A landscape with many peaks, sampled at points; each row gives a point and its height.
A climber steps from a point to the highest of its 3 nearest points, and stops where none of them is higher. Distance is the straight distance between rows; heights are no part of it.
fip: [1 5 -1 7 -2 -4 -14 -9 -8 6 5 -8 16 8 17 1 -14 -2 8 -2 -10 -5 7 -7 15 14 2 -1 1 3 -2]  h=300
rezal: [7 10 -8 -4 -5 -3 -2 3 -34 7 -12 -13 21 5 22 1 -16 0 -1 -19 -14 20 -7 -18 44 5 -3 12 1 -8 4]  h=237
lok: [9 -15 13 -5 9 -17 -19 -5 -10 1 -3 11 17 -12 -10 -20 13 0 -4 9 16 5 1 5 2 -1 30 0 -12 1 0]  h=180
tusaz: [0 7 -19 -1 -3 19 26 14 -6 -4 -26 -1 -24 -2 2 16 -9 20 2 -15 -8 21 -8 0 6 -7 -16 9 -3 -13 2]  h=368
bele: [1 -31 11 11 8 -11 -12 12 -5 -5 1 17 21 -13 16 -11 2 -26 22 14 25 15 26 13 0 -3 34 -10 -3 2 5]  h=243
zube: [6 -24 17 -5 12 -12 -32 -14 -2 10 5 10 24 -10 -13 -19 27 -14 -6 19 22 -15 14 16 -14 -7 27 -3 -2 14 4]  h=318
Bugo: [2 1 10 3 -7 -16 -31 -20 2 15 32 -8 26 9 8 -4 -5 -18 3 4 -7 -30 3 -12 10 17 -2 0 2 9 0]  h=322
bisa: [-8 14 -5 16 -3 22 -5 3 -2 -4 1 -18 12 17 20 17 -16 -4 18 -15 -9 9 9 1 3 4 -11 1 7 6 -5]  h=273
gid: [4 -2 0 1 9 -9 -11 2 -24 -5 -16 12 16 -9 -12 -15 9 11 0 -2 12 16 -14 -2 23 1 21 -2 -19 -12 5]  h=139
puv: [-7 5 -2 5 -2 -10 -37 -13 -10 3 3 -10 40 11 10 -10 -1 -16 20 -6 7 2 5 -6 27 16 20 14 -3 -1 2]  h=172
Sovu: [17 -1 6 -12 -2 -26 -2 -3 -16 1 -1 8 2 -12 -26 -16 11 12 -34 11 6 2 -21 -11 16 -4 16 -5 -12 -9 5]  h=144
tusi: [-7 -5 1 7 6 5 -21 -13 2 -6 1 1 19 5 -7 -6 15 4 17 2 12 -4 6 12 -20 0 14 3 0 4 -4]  h=238
Tige: [-6 13 -25 2 10 23 13 15 -29 -18 -27 -12 -1 18 -13 2 -1 -2 6 -46 2 41 -20 -1 16 -6 3 27 4 -21 11]  h=302
Rak: [12 -3 -4 0 1 -2 27 10 -5 1 -9 7 -16 -8 2 7 -17 11 -10 -5 -8 13 0 -5 10 -5 -3 -4 -5 -1 -5]  h=321
ziva: [9 2 -15 13 12 11 15 21 -29 -10 -22 10 10 -6 -3 2 0 -1 12 -23 4 41 -10 -7 19 -5 9 4 -13 -18 10]  h=128
bik: [4 -11 3 19 8 8 17 13 9 -16 -8 4 -4 -8 9 8 -8 -5 23 1 7 26 20 12 -11 -4 10 -7 -13 3 -7]  h=367
duka: [8 -10 9 1 2 -12 -7 -10 4 5 13 3 8 -3 -3 -9 -2 -4 -6 10 1 -11 10 3 -4 6 12 -7 -2 10 -8]  h=366
tuti: [-18 20 -12 -5 -4 17 -8 -10 1 4 5 -11 2 14 9 8 -8 14 -3 -7 -19 -18 -8 -6 -5 6 -22 8 11 1 -8]  h=140
gavog: [20 9 -8 -10 -11 -19 33 15 -12 13 -4 7 -21 -5 -8 1 -9 12 -42 2 -17 -7 -21 -22 30 -9 -2 -8 8 -12 4]  h=334
miti: [-2 17 -10 -8 -4 -12 -19 -9 -29 15 -11 -11 18 11 8 -5 -8 12 -12 -10 -15 -4 -15 -18 34 8 0 17 -1 -7 -2]  h=283
nep: [1 -3 23 26 -1 -3 -12 -6 17 18 45 -6 10 6 27 11 -26 -34 21 8 -5 -12 16 -7 -3 4 -16 -6 2 11 0]  h=309
dazu: [-22 13 2 -5 -13 14 -8 -14 18 7 17 -4 -11 10 -2 8 4 8 -3 6 -23 -32 -12 -11 -25 7 -32 -1 16 10 -10]  h=327
nemup: [-7 12 -27 -8 7 23 7 9 -20 -13 -34 -1 -8 6 -17 0 11 15 2 -34 5 21 -27 3 8 -8 -12 22 -1 -36 12]  h=349
zin: [-6 2 0 -4 -4 1 9 -7 17 0 12 1 -17 3 -4 8 -3 9 -10 7 -10 -21 2 -2 -19 5 -12 -7 6 9 -6]  h=370
Neru: [5 -22 19 20 3 -7 4 9 12 6 24 7 7 -8 17 1 -7 -26 14 12 11 -4 24 8 -11 4 11 -14 1 14 -1]  h=292
Pogu: [-17 6 15 -4 -7 -10 -13 -26 19 20 42 -1 -3 15 -6 -2 15 -10 -7 17 -22 -47 -20 -3 -34 1 -25 -4 14 14 -2]  h=305
difal: [-7 7 -12 -17 -3 -9 -12 -20 -3 3 -7 2 2 3 -15 -10 12 22 -20 6 -6 -14 -12 1 -2 1 5 6 -5 -6 -2]  h=150
penos: [-23 13 -12 -18 -12 24 22 3 37 -4 -18 0 -43 -2 -3 18 -1 19 -12 -2 -7 -25 -9 -5 -11 -6 -34 10 19 -4 1]  h=325
bope: [-2 7 -9 -17 -10 4 26 4 21 0 -5 2 -33 0 -5 6 -2 17 -22 2 -14 -19 -3 -7 -7 -2 -16 -5 10 -2 -3]  h=369
kar: [-16 14 -21 -24 -7 7 9 -13 16 3 -13 0 -21 1 -11 0 6 24 -25 -3 -20 -29 -17 -10 -5 0 -20 12 19 -12 -6]  h=408
pazed: [1 14 -24 3 -5 22 22 24 -29 3 -22 -16 -2 6 16 13 -19 6 1 -33 -11 37 -14 -1 22 -8 -16 24 1 -16 7]  h=320
Sedoz: [17 -13 13 2 1 -18 9 6 -4 2 3 9 3 -9 7 -5 -10 -3 -4 4 1 18 12 -3 14 3 20 -14 -11 3 -2]  h=85
dagul: [13 -5 -1 19 3 1 18 17 -6 -5 -11 4 4 -6 22 9 -19 -6 18 -6 -7 37 13 -1 20 0 8 -7 -10 2 -1]  h=102
keva: [0 -22 23 19 7 -12 -27 6 11 18 40 14 18 -8 26 -7 -5 -52 29 14 21 -18 33 3 1 1 18 -4 5 6 11]  h=294
tobi: [19 1 1 -7 -11 -19 34 7 -1 3 16 -3 -18 1 1 -3 -11 3 -27 8 -18 -11 -1 -9 14 0 5 -20 7 5 -1]  h=347
neriv: [-5 3 -4 -18 -6 -11 3 -17 14 3 9 4 -13 -1 -15 -5 12 18 -20 11 -7 -26 -5 0 -17 3 -4 -6 7 3 -8]  h=397
bikel: [0 6 -21 -7 -7 16 39 25 -12 12 -24 0 -25 -4 7 14 -19 20 -16 -21 -13 12 -15 -8 17 -10 -21 17 5 -15 0]  h=354
tal: [6 9 -5 -20 -8 -29 -13 -18 -10 9 5 4 1 4 -22 -20 12 13 -37 15 -10 -22 -24 -15 15 4 13 0 5 -5 -2]  h=129
mesu: [-9 1 17 6 -5 -7 -13 -19 17 17 40 -8 2 13 1 2 4 -11 -4 12 -13 -40 -4 -3 -24 7 -18 -7 8 17 -1]  h=307
Zapil: [-13 27 -4 13 -1 38 18 10 27 -4 -6 -16 -24 11 20 33 -16 2 14 4 1 4 6 1 -20 -3 -42 -4 4 12 -1]  h=361
gabuf: [-10 3 -22 -25 6 16 4 -4 4 -10 -41 11 -24 -7 -28 -1 31 24 -5 -17 12 0 -30 9 -4 -9 -14 14 -2 -46 7]  h=277
sofe: [8 -2 -10 -7 -3 5 47 27 0 7 -27 15 -38 -19 -10 14 -7 12 -25 -13 -6 6 -18 -5 13 -15 -21 2 1 -26 5]  h=339
dunez: [6 -4 2 -16 5 -21 -27 -13 -11 5 -3 9 11 -9 -26 -21 21 13 -25 16 12 -2 -19 -3 5 -6 25 4 -10 0 1]  h=163
vev: [-6 0 1 18 5 27 15 12 26 -20 -10 -3 -22 2 3 22 1 1 34 1 12 15 16 15 -37 -3 -18 -8 -5 11 -4]  h=418
vara: [-3 0 -4 8 0 9 3 -2 9 -7 0 -4 -3 4 6 9 -4 7 16 -3 -2 0 8 4 -14 7 -4 -2 -2 5 -5]  h=297
dube: [6 4 9 -8 -11 -21 -8 -18 7 13 39 -8 8 8 -7 -10 5 -7 -24 16 -10 -39 -4 -4 -7 2 1 -15 15 10 0]  h=387
Vogo: [-11 13 -24 -10 3 19 12 6 -7 -2 -26 -5 -14 3 -1 9 -1 21 2 -22 -6 7 -15 6 5 -6 -18 20 5 -21 2]  h=406
zar: [18 -15 15 -7 10 -14 -1 13 -19 -8 -11 24 6 -29 -28 -19 13 6 -26 5 14 18 -12 -5 8 -7 22 -11 -28 -10 7]  h=78
lolaz: [-19 13 4 21 1 22 -21 -9 6 -6 15 -12 14 20 13 14 -6 -14 32 -8 -4 -1 6 5 -23 5 -13 6 10 9 1]  h=217
Soz: [-17 -6 -5 -12 4 12 -10 -17 18 -14 -7 5 -8 0 -21 -2 28 14 14 3 13 -12 2 21 -43 -4 -6 1 -3 1 1]  h=388
bigi: [7 -17 20 17 -1 -14 -14 1 9 15 42 6 17 -7 19 -3 -14 -38 10 12 11 -15 27 -4 5 9 8 -10 3 11 3]  h=299
Lov: [6 -10 19 8 -1 0 23 9 26 -8 21 2 -20 -7 0 10 -3 -6 -2 15 2 -8 18 8 -28 1 -10 -19 1 17 -5]  h=493
vesa: [8 1 -9 2 15 6 2 15 -29 -16 -26 17 9 -10 -20 -8 17 13 0 -16 13 30 -18 -5 16 -5 12 0 -19 -26 10]  h=113
ditub: [18 5 -3 0 -9 -18 -2 5 -29 18 3 -17 14 -4 25 6 -27 -8 -7 -9 -17 11 0 -26 52 11 -1 6 1 1 5]  h=315
zik: [-1 3 -3 27 5 20 22 21 14 -18 -9 -5 -8 5 19 20 -19 -9 29 -4 1 30 22 11 -15 -5 -5 -6 -4 10 -7]  h=301
nezan: [-22 23 -8 -3 -3 30 2 0 13 3 -2 -12 -14 14 8 20 -10 14 1 -3 -15 -19 -6 -5 -15 0 -33 5 13 3 -6]  h=125
Fuf: [2 -17 17 10 5 12 18 10 21 -20 -4 2 -18 -17 -2 9 2 -1 18 13 16 10 29 19 -40 -5 -3 -14 -10 13 -6]  h=365
Roso: [-11 -1 -7 -16 -3 6 7 -10 20 -5 -5 3 -24 -3 -15 6 15 16 -6 4 -1 -19 -2 9 -26 1 -13 0 2 1 -6]  h=363
Mez: [0 -7 25 16 0 -13 -29 -15 10 25 48 -3 21 8 18 0 -10 -32 18 4 2 -27 9 -6 -4 8 -4 3 5 10 4]  h=314
gevo: [-12 17 -23 -18 -2 10 3 -5 -8 6 -27 0 -10 2 -6 -1 5 29 -15 -14 -11 -11 -24 -9 10 -4 -14 21 5 -23 -5]  h=491
mit: [-14 9 -5 16 4 27 8 5 17 -20 -8 -12 -8 13 2 18 0 -4 34 -11 7 16 9 17 -33 -1 -15 0 2 7 -3]  h=478
zuke: [12 -5 4 1 -2 -26 -11 -8 -10 9 4 0 15 1 1 -11 -5 4 -9 10 -1 0 -4 -11 24 8 22 -5 -7 0 -2]  h=87
pufol: [-9 18 -16 5 -4 36 21 14 9 -7 -19 -10 -16 11 12 26 -13 13 8 -11 -6 13 2 5 -6 -4 -27 7 8 2 -6]  h=311
nis: [-19 -1 -7 3 8 21 -10 -10 14 -30 -9 -8 -1 10 -18 0 29 -3 33 -10 17 10 4 25 -41 -6 1 9 0 -3 -1]  h=407
zeg: [-6 2 -12 -2 6 -1 -18 -9 -11 0 -10 0 14 5 -4 -8 7 12 8 -7 3 8 -9 0 3 4 14 7 -7 -8 -3]  h=80
muve: [-15 0 -13 -10 4 22 7 -9 17 -25 -26 2 -24 3 -15 6 21 17 19 -8 14 7 1 19 -28 -6 -11 6 -4 -16 5]  h=348
nopi: [-6 -28 18 16 14 -8 -34 12 -2 6 15 20 23 -6 24 -10 6 -56 33 12 32 -5 33 19 -8 0 30 -4 6 1 11]  h=284
dukas: [23 -12 32 -7 -5 -18 7 -5 10 5 43 -5 2 -1 -6 -15 15 -25 -18 25 4 -33 17 14 -20 -14 10 -28 11 17 6]  h=479
kabut: [1 -8 -2 -14 -1 2 30 6 17 -15 -17 7 -38 -17 -10 8 3 21 -9 6 7 3 2 10 -20 -5 -12 -6 -7 -9 -2]  h=312
Niso: [-10 14 -16 -4 -2 9 -10 -11 -15 3 -9 -13 9 18 6 2 -5 14 1 -15 -16 -1 -9 -4 7 2 -7 12 3 -3 -6]  h=184
Zek: [13 -6 -6 18 11 4 19 28 -27 -8 -22 11 7 -14 6 0 -4 -5 10 -15 3 52 -2 -2 24 -3 11 -3 -15 -12 6]  h=120
Pom: [1 -18 11 8 6 -19 -37 5 -10 6 7 7 32 -6 19 -14 2 -36 22 11 25 3 17 2 20 9 38 0 -4 -3 8]  h=231
dulab: [5 -17 23 4 3 -2 3 -4 22 -2 22 5 -7 -9 -8 -3 5 -10 5 13 8 -11 22 14 -32 -5 -2 -14 -3 18 1]  h=514
toz: [22 -7 3 -13 3 -17 25 14 -14 -7 -8 20 -17 -28 -29 -10 10 13 -40 0 6 7 -19 -5 8 -14 6 -15 -13 -15 9]  h=53
Rufu: [5 3 9 0 -10 -16 -1 -9 4 8 28 -7 5 8 4 -2 -11 -6 -10 11 -11 -25 7 -13 8 9 -1 -15 4 10 -2]  h=377
nupu: [-11 20 -18 5 -5 26 -2 5 -21 -4 -13 -28 6 21 19 16 -21 -1 10 -23 -12 15 -3 0 13 2 -13 21 15 0 -6]  h=191
siba: [3 12 0 25 -2 31 24 21 22 2 1 -10 -18 5 27 33 -30 -5 13 4 -9 20 16 0 -12 3 -33 -8 2 20 -8]  h=333
Rim: [-26 14 -12 -12 -4 20 1 -9 26 -3 -8 -1 -28 4 -8 10 13 19 3 1 -5 -24 -3 2 -26 2 -31 4 6 -4 -1]  h=330
Lide: [-3 -17 8 9 9 -10 -29 -5 -2 2 5 8 31 -4 4 -16 12 -20 22 9 22 0 14 10 -3 5 30 1 -2 4 2]  h=265
Bidud: [4 13 -12 -1 1 -6 -11 -4 -30 6 -14 -1 16 6 5 -6 0 9 -3 -12 -6 11 -16 -12 33 7 7 14 -6 -9 0]  h=203
nenu: [19 -19 19 -8 2 -25 -24 5 -22 -2 -4 17 18 -23 -25 -26 17 1 -27 20 22 8 -17 -4 21 -8 36 -4 -22 -3 10]  h=94
Ragal: [8 3 -14 -12 -13 7 51 27 8 14 -14 3 -39 -6 3 12 -21 8 -31 -4 -19 0 -8 -9 15 -11 -22 3 11 -8 3]  h=338
tedu: [6 -4 -11 -15 13 4 19 12 -9 -5 -32 22 -23 -24 -32 -5 17 20 -25 -12 11 6 -28 0 4 -10 -10 3 -12 -36 5]  h=239
fab: [-4 -10 12 -7 1 11 18 3 29 -12 0 5 -37 -13 -12 11 17 6 3 14 10 -10 15 21 -42 -7 -22 -13 0 13 -4]  h=443
Rabi: [-4 5 -6 2 -4 18 26 6 18 -8 -7 -1 -27 0 8 21 -11 10 2 0 -5 2 7 4 -18 -2 -22 -5 -1 7 -6]  h=357
sono: [0 8 -16 -16 -5 0 38 14 -3 12 -19 11 -29 -5 -10 1 -10 18 -31 -11 -19 -6 -22 -14 19 -10 -15 6 6 -18 0]  h=344
Dezin: [6 -23 27 -2 4 -13 -7 -8 15 6 32 1 4 -5 -10 -13 16 -17 -11 21 8 -32 15 14 -28 -3 7 -14 11 16 2]  h=492
Genuf: [-13 29 1 24 0 38 10 18 12 -6 1 -23 -6 20 31 39 -27 -10 20 -6 -7 25 5 9 -16 0 -40 0 9 19 -4]  h=326
mabo: [-3 -10 0 -3 5 -16 -46 -19 -8 6 -4 1 37 2 -10 -25 24 -3 6 14 21 -4 -6 6 7 4 32 12 -3 3 2]  h=242
gaz: [0 -4 -7 10 14 5 5 16 -10 -21 -17 8 11 1 -3 -5 6 -6 22 -15 9 42 -3 5 6 -4 21 0 -9 -8 2]  h=164
rego: [-10 -2 -15 -22 8 7 -3 -20 7 -13 -26 7 -14 -5 -26 -6 30 27 1 -5 13 2 -14 16 -17 -8 -4 8 -9 -23 1]  h=306
tas: [-9 14 -17 -12 -7 2 -14 -16 -5 7 -4 -3 5 12 -2 -2 0 23 -12 1 -17 -18 -13 -10 5 8 -9 9 7 -2 -6]  h=136
fozi: [1 15 -14 -19 -7 -17 -13 -11 -20 12 -11 3 5 2 -16 -13 6 24 -33 1 -13 -15 -28 -19 23 4 2 12 2 -9 -2]  h=146
puli: [-10 23 -20 -11 -7 16 -2 0 -24 6 -18 -17 1 13 12 8 -14 20 -9 -22 -19 2 -13 -8 20 -2 -20 22 14 -10 -5]  h=254
Sani: [-15 19 4 14 -4 14 -25 -7 -3 4 18 -21 27 18 20 12 -15 -14 21 -14 -18 -5 6 -3 6 11 -14 5 11 8 -5]  h=232
Zema: [-4 15 -13 -1 -8 16 8 5 -6 4 -12 -9 -2 10 18 11 -19 15 -3 -10 -19 2 -3 -5 11 1 -20 11 7 0 -7]  h=211
Gitir: [17 5 7 -8 -6 -34 -21 -11 -21 9 4 3 13 -5 -19 -22 3 5 -29 12 3 -6 -23 -18 33 7 21 2 -10 -1 4]  h=124
nolom: [-9 -13 15 18 10 -5 -36 -11 4 14 27 4 32 5 12 -8 8 -36 30 4 13 -17 16 9 -8 5 15 6 7 8 6]  h=286
nen: [-8 -10 1 6 5 -14 -40 -1 -12 -2 -5 3 42 6 4 -18 16 -27 29 1 24 12 5 7 15 7 42 9 0 -6 8]  h=234
Dofut: [27 -4 19 -19 -5 -33 9 -4 -10 -5 14 3 2 -12 -18 -25 13 -1 -39 28 5 -8 -7 2 12 -14 23 -23 -4 -2 9]  h=105
dofep: [14 -36 32 -7 9 -21 -18 -5 7 7 17 10 16 -17 -11 -26 19 -24 -13 22 23 -12 26 14 -13 -16 30 -11 4 14 4]  h=303
mapum: [11 -7 11 -12 -8 -20 3 -10 6 2 21 -1 0 -1 -10 -12 9 0 -21 17 -1 -23 3 5 -15 -3 10 -14 4 12 -2]  h=402
Nagi: [-11 2 -11 5 7 -1 -23 -3 -22 -17 -17 -4 27 17 -10 -18 12 -8 20 -20 12 29 -11 -2 13 6 27 11 0 -3 8]  h=23
Vun: [-3 12 6 29 3 25 6 9 13 -8 2 -15 -3 9 26 24 -21 -10 29 -3 -6 10 14 3 -13 1 -16 -5 2 14 -4]  h=317
Ver: [-3 -23 19 0 20 -2 -41 -21 11 13 17 8 26 -4 -13 -13 37 -18 9 14 20 -29 9 21 -36 -10 12 5 6 18 4]  h=324
dizar: [2 -20 16 -1 10 -5 -4 -5 0 -5 -1 13 7 -11 -7 -11 14 -3 4 9 17 3 16 18 -20 -6 18 -7 -6 5 -3]  h=210
Gutu: [11 6 -13 7 -3 12 24 25 -22 10 -18 -2 -5 -5 16 10 -25 3 0 -20 -12 29 -1 -5 26 -8 -10 9 -4 -7 1]  h=332
bavil: [13 9 -4 -10 -15 -21 16 -6 -1 3 20 -6 -7 7 -4 -6 -4 3 -28 13 -19 -26 -9 -14 13 2 5 -17 10 3 -1]  h=360
Tuzek: [-6 -7 0 1 7 14 11 1 19 -20 -12 3 -14 -5 -8 3 10 9 17 3 16 9 14 20 -29 -5 -4 -4 -8 0 -4]  h=364
matur: [14 -25 21 4 7 -26 -11 8 -14 -2 2 16 15 -17 -4 -20 3 -12 -6 13 21 21 4 -4 16 -2 33 -11 -13 2 3]  h=138
nukan: [3 -3 9 31 -3 12 0 7 9 7 19 -6 10 3 28 18 -28 -19 25 4 -1 12 24 1 0 6 -5 -9 -2 11 -4]  h=419
debi: [-14 0 9 -3 -1 8 1 -10 26 -3 13 0 -21 -2 -12 8 14 6 6 8 -5 -26 3 13 -44 4 -21 -9 1 16 -4]  h=395
Zurip: [-23 5 -3 22 9 20 -13 -1 7 -26 0 -8 17 22 -5 1 8 -21 37 -16 15 19 10 14 -27 2 12 13 6 9 3]  h=442
lir: [-7 20 -14 -15 -12 -6 -7 -14 -15 13 -2 -6 3 10 7 -3 -5 13 -24 -2 -23 -25 -15 -16 19 11 -11 12 15 -1 -8]  h=115
sib: [-18 16 -7 8 1 28 7 3 27 -12 -6 -10 -21 7 0 22 -1 7 24 -6 2 0 4 9 -34 -2 -31 -2 1 7 -1]  h=417
relop: [-2 -4 10 -11 -4 -10 1 -14 17 4 24 -1 -10 1 -15 -4 18 -1 -14 14 -1 -31 5 12 -33 4 -6 -12 5 18 -3]  h=386
bodib: [3 -4 18 24 -4 -10 -20 -4 5 15 36 -5 23 0 29 4 -22 -34 21 3 2 -10 23 -12 14 11 3 -2 0 6 1]  h=304
favuv: [6 -4 1 -8 -3 -29 -37 -14 -19 12 -3 -2 28 -2 -1 -15 5 -3 -4 6 6 -2 -10 -16 38 13 25 9 -11 -1 2]  h=52
Bavas: [-11 5 12 14 -5 11 -1 -1 20 4 20 -4 -9 8 4 15 -4 -1 11 4 -9 -13 3 2 -27 4 -24 -7 4 14 -5]  h=346
putu: [14 -24 22 -19 2 -23 -19 -13 -4 3 11 4 12 -13 -22 -30 28 -9 -32 27 15 -12 8 10 -11 -16 29 -6 -4 14 3]  h=308
Vez: [-9 5 15 6 -8 -9 -29 -29 10 26 43 -5 15 16 2 -4 4 -14 1 8 -19 -45 -10 -11 -13 10 -17 5 9 12 1]  h=313
Fizum: [-18 9 -20 -21 -7 17 10 -7 16 -2 -30 4 -30 1 -10 7 8 27 -1 -12 -5 -13 -17 4 -7 -3 -25 15 11 -21 -2]  h=409
Reg: [3 -17 8 -20 4 -11 -2 -12 2 -8 -10 12 -9 -16 -26 -17 22 15 -20 11 13 -2 0 14 -21 -11 13 -3 -13 -5 1]  h=399
razar: [22 6 1 -5 -11 -24 12 6 -24 17 3 -5 4 -1 12 -1 -23 -6 -23 -6 -19 4 -9 -29 47 9 -3 -1 -1 -4 1]  h=310
larid: [0 5 -10 4 8 9 5 5 -14 -7 -14 4 9 2 6 0 -5 7 11 -12 -1 25 -1 -2 14 -1 8 4 -8 -11 0]  h=88
vik: [1 -1 -6 9 8 17 20 11 8 -20 -18 3 -10 2 0 10 -3 6 23 -15 7 26 10 16 -14 -7 0 0 -8 -1 -1]  h=280
vin: [12 -15 3 13 12 -3 5 20 -19 -10 -17 20 13 -22 0 -7 2 -5 10 -3 12 42 -2 0 18 -3 22 -8 -20 -10 5]  h=103
muze: [7 -10 12 0 4 -27 -34 5 -22 5 -1 6 28 -18 -4 -19 8 -12 3 17 21 12 -10 -10 40 8 37 3 -22 -3 9]  h=38
tekos: [2 -11 7 31 3 8 5 14 12 -4 8 3 8 -2 26 9 -19 -20 30 3 6 23 27 12 -2 3 10 -9 -4 15 -2]  h=439
nuson: [-14 11 -21 -19 -10 18 28 12 14 9 -32 2 -31 -4 -1 8 -11 24 -20 -18 -10 -10 -21 -8 12 -12 -30 24 18 -22 -2]  h=336
Tido: [0 -7 -6 17 15 15 20 22 2 -29 -21 5 -7 -4 4 9 -2 -7 32 -14 11 50 8 14 -6 -11 13 -2 -8 -5 2]  h=218
Sep: [-14 -3 -4 11 9 25 6 4 22 -35 -13 -4 -13 6 -11 11 17 -5 37 -8 20 17 12 28 -39 -6 -4 2 -6 6 0]  h=448
pipok: [4 2 2 21 -5 6 1 7 4 6 13 -8 8 7 27 16 -32 -13 12 -1 -10 11 21 -6 11 9 -8 -6 4 11 -5]  h=401
fadeb: [10 -5 -11 5 11 14 27 16 -4 -15 -22 9 -21 -11 -5 4 -1 17 7 -13 8 29 1 8 -2 -9 -4 0 -13 -13 4]  h=331
dulo: [0 -25 22 -10 14 -5 -25 -14 12 5 11 7 13 -13 -16 -13 30 -11 -1 17 18 -20 16 21 -39 -10 10 -5 1 20 0]  h=323
supom: [14 -7 11 -8 -7 -13 28 3 10 -9 16 2 -21 -5 -7 -1 -1 0 -17 16 -3 -10 9 3 -14 -6 4 -26 3 7 -1]  h=471
mufu: [-8 14 -16 -14 -8 16 26 6 11 7 -17 -3 -31 4 4 16 -15 20 -16 -6 -12 -9 -3 -8 1 -5 -23 8 14 -6 -2]  h=350
zalur: [9 3 -12 0 -9 16 32 18 -4 15 -12 -2 -18 -1 20 16 -31 9 -13 -11 -19 17 2 -3 17 -4 -18 7 3 4 0]  h=343
sutu: [30 5 8 -10 -16 -35 10 -5 -10 10 24 -12 6 3 5 -12 -11 -8 -28 14 -15 -14 -4 -26 40 8 12 -15 5 -2 5]  h=335
Nus: [1 16 -20 -2 -9 11 8 13 -39 9 -18 -16 10 7 17 6 -18 8 -5 -27 -13 22 -15 -8 37 -1 -13 26 8 -13 0]  h=298
pov: [-12 13 -16 11 4 26 3 4 6 -23 -12 -13 -3 20 2 14 -2 -1 28 -18 2 24 6 11 -17 0 -4 7 4 2 0]  h=556
Pimen: [6 -13 11 10 2 -21 -14 4 -13 3 1 7 25 -6 22 -12 -8 -21 16 2 9 19 10 -10 29 7 27 -7 -11 -2 3]  h=157
Bobe: [-2 15 -16 -22 -8 -8 15 -1 -7 11 -7 4 -12 2 -1 -3 -2 17 -36 1 -19 -22 -18 -19 16 -1 -9 7 14 -5 -1]  h=96
giri: [5 13 -2 -7 -9 -19 -26 -9 -24 16 6 -22 29 6 22 -5 -17 -9 2 -6 -13 -4 -1 -23 47 19 1 15 0 -1 -2]  h=459
feno: [7 -2 8 11 -7 -8 2 -4 4 7 20 -8 3 5 13 6 -24 -11 2 4 -12 -9 12 -11 9 12 -6 -11 3 12 -4]  h=376
nekob: [-5 -2 -12 -7 7 3 5 -4 -7 -11 -22 11 -12 -6 -14 -3 7 23 -1 -7 6 10 -7 5 -4 -5 1 3 -13 -16 -2]  h=252
dek: [6 5 14 15 -6 8 25 10 25 9 25 -7 -20 6 17 22 -25 -10 -3 15 -14 -8 11 -4 -14 6 -24 -17 8 21 -10]  h=480
tosam: [-12 -6 4 21 8 8 -9 3 3 -12 2 0 17 7 11 0 -2 -17 34 -2 12 13 16 13 -9 4 17 -4 0 7 -2]  h=503
vig: [13 -2 -5 -9 1 -11 17 6 -10 1 -6 10 -12 -4 -6 -2 -3 14 -22 0 -9 3 -11 -11 16 -2 5 -2 -11 -6 1]  h=296
muvo: [22 -7 1 9 -1 -17 8 15 -31 10 -8 1 12 -16 14 -2 -17 -9 -2 -5 -6 32 -1 -19 48 7 9 -2 -13 -2 4]  h=282
lon: [20 -15 19 -12 -3 -34 -20 -5 -13 7 8 8 15 -17 -13 -24 10 -11 -19 18 15 0 -6 -8 29 1 34 -6 -10 3 9]  h=106
nurik: [-8 3 -14 -4 9 10 -8 -7 -6 -21 -21 1 2 8 -19 -6 22 13 16 -18 13 22 -7 14 -9 -7 8 9 -10 -17 2]  h=185
pef: [-5 -10 8 -7 6 -9 -29 -25 9 13 18 4 19 3 -14 -11 27 -1 -2 17 6 -32 0 12 -29 0 6 0 3 15 -1]  h=328
tis: [2 8 9 -7 -17 -7 20 -2 16 4 33 -8 -12 10 -1 4 -2 -3 -20 18 -21 -33 -3 -6 -14 1 -11 -20 18 12 0]  h=351
bolu: [3 6 -10 -9 9 -8 -10 -6 -18 3 -16 11 2 -3 -21 -11 13 21 -17 -3 3 2 -21 -8 13 3 6 7 -11 -13 -1]  h=183
totaf: [9 9 -1 -10 -11 -26 -20 -19 -9 13 18 -8 15 9 -3 -16 0 0 -18 14 -10 -21 -8 -17 16 14 9 2 7 3 -8]  h=114
vud: [-17 15 -4 -9 -12 16 15 -3 29 1 7 -2 -29 5 -4 18 -1 12 -14 6 -17 -29 -9 -9 -15 3 -34 -1 18 7 -4]  h=345
Kekat: [3 -10 12 -15 -1 -7 9 -10 12 -7 5 4 -17 -10 -15 -7 14 10 -18 16 4 -12 6 10 -22 -3 6 -15 -2 4 -4]  h=435
zunud: [-18 2 -9 7 13 21 3 5 10 -37 -15 -8 -3 18 -16 1 11 -8 31 -27 15 32 8 18 -24 -5 10 12 2 0 1]  h=454
gobev: [21 -4 11 0 -8 -31 -8 10 -14 14 13 -5 18 -13 28 -11 -20 -26 5 3 -1 17 16 -27 54 18 20 -3 -8 -5 3]  h=235
pazim: [-1 -5 7 -2 -2 -13 -22 -19 4 11 18 -1 14 5 -2 -6 7 0 -4 8 -5 -25 2 2 -8 12 5 -3 2 9 -5]  h=337

For each start below, name the point where the climber stops.
puli -> gevo
siba -> pov
Gutu -> gevo
Ragal -> gevo
sofe -> gevo
Genuf -> pov
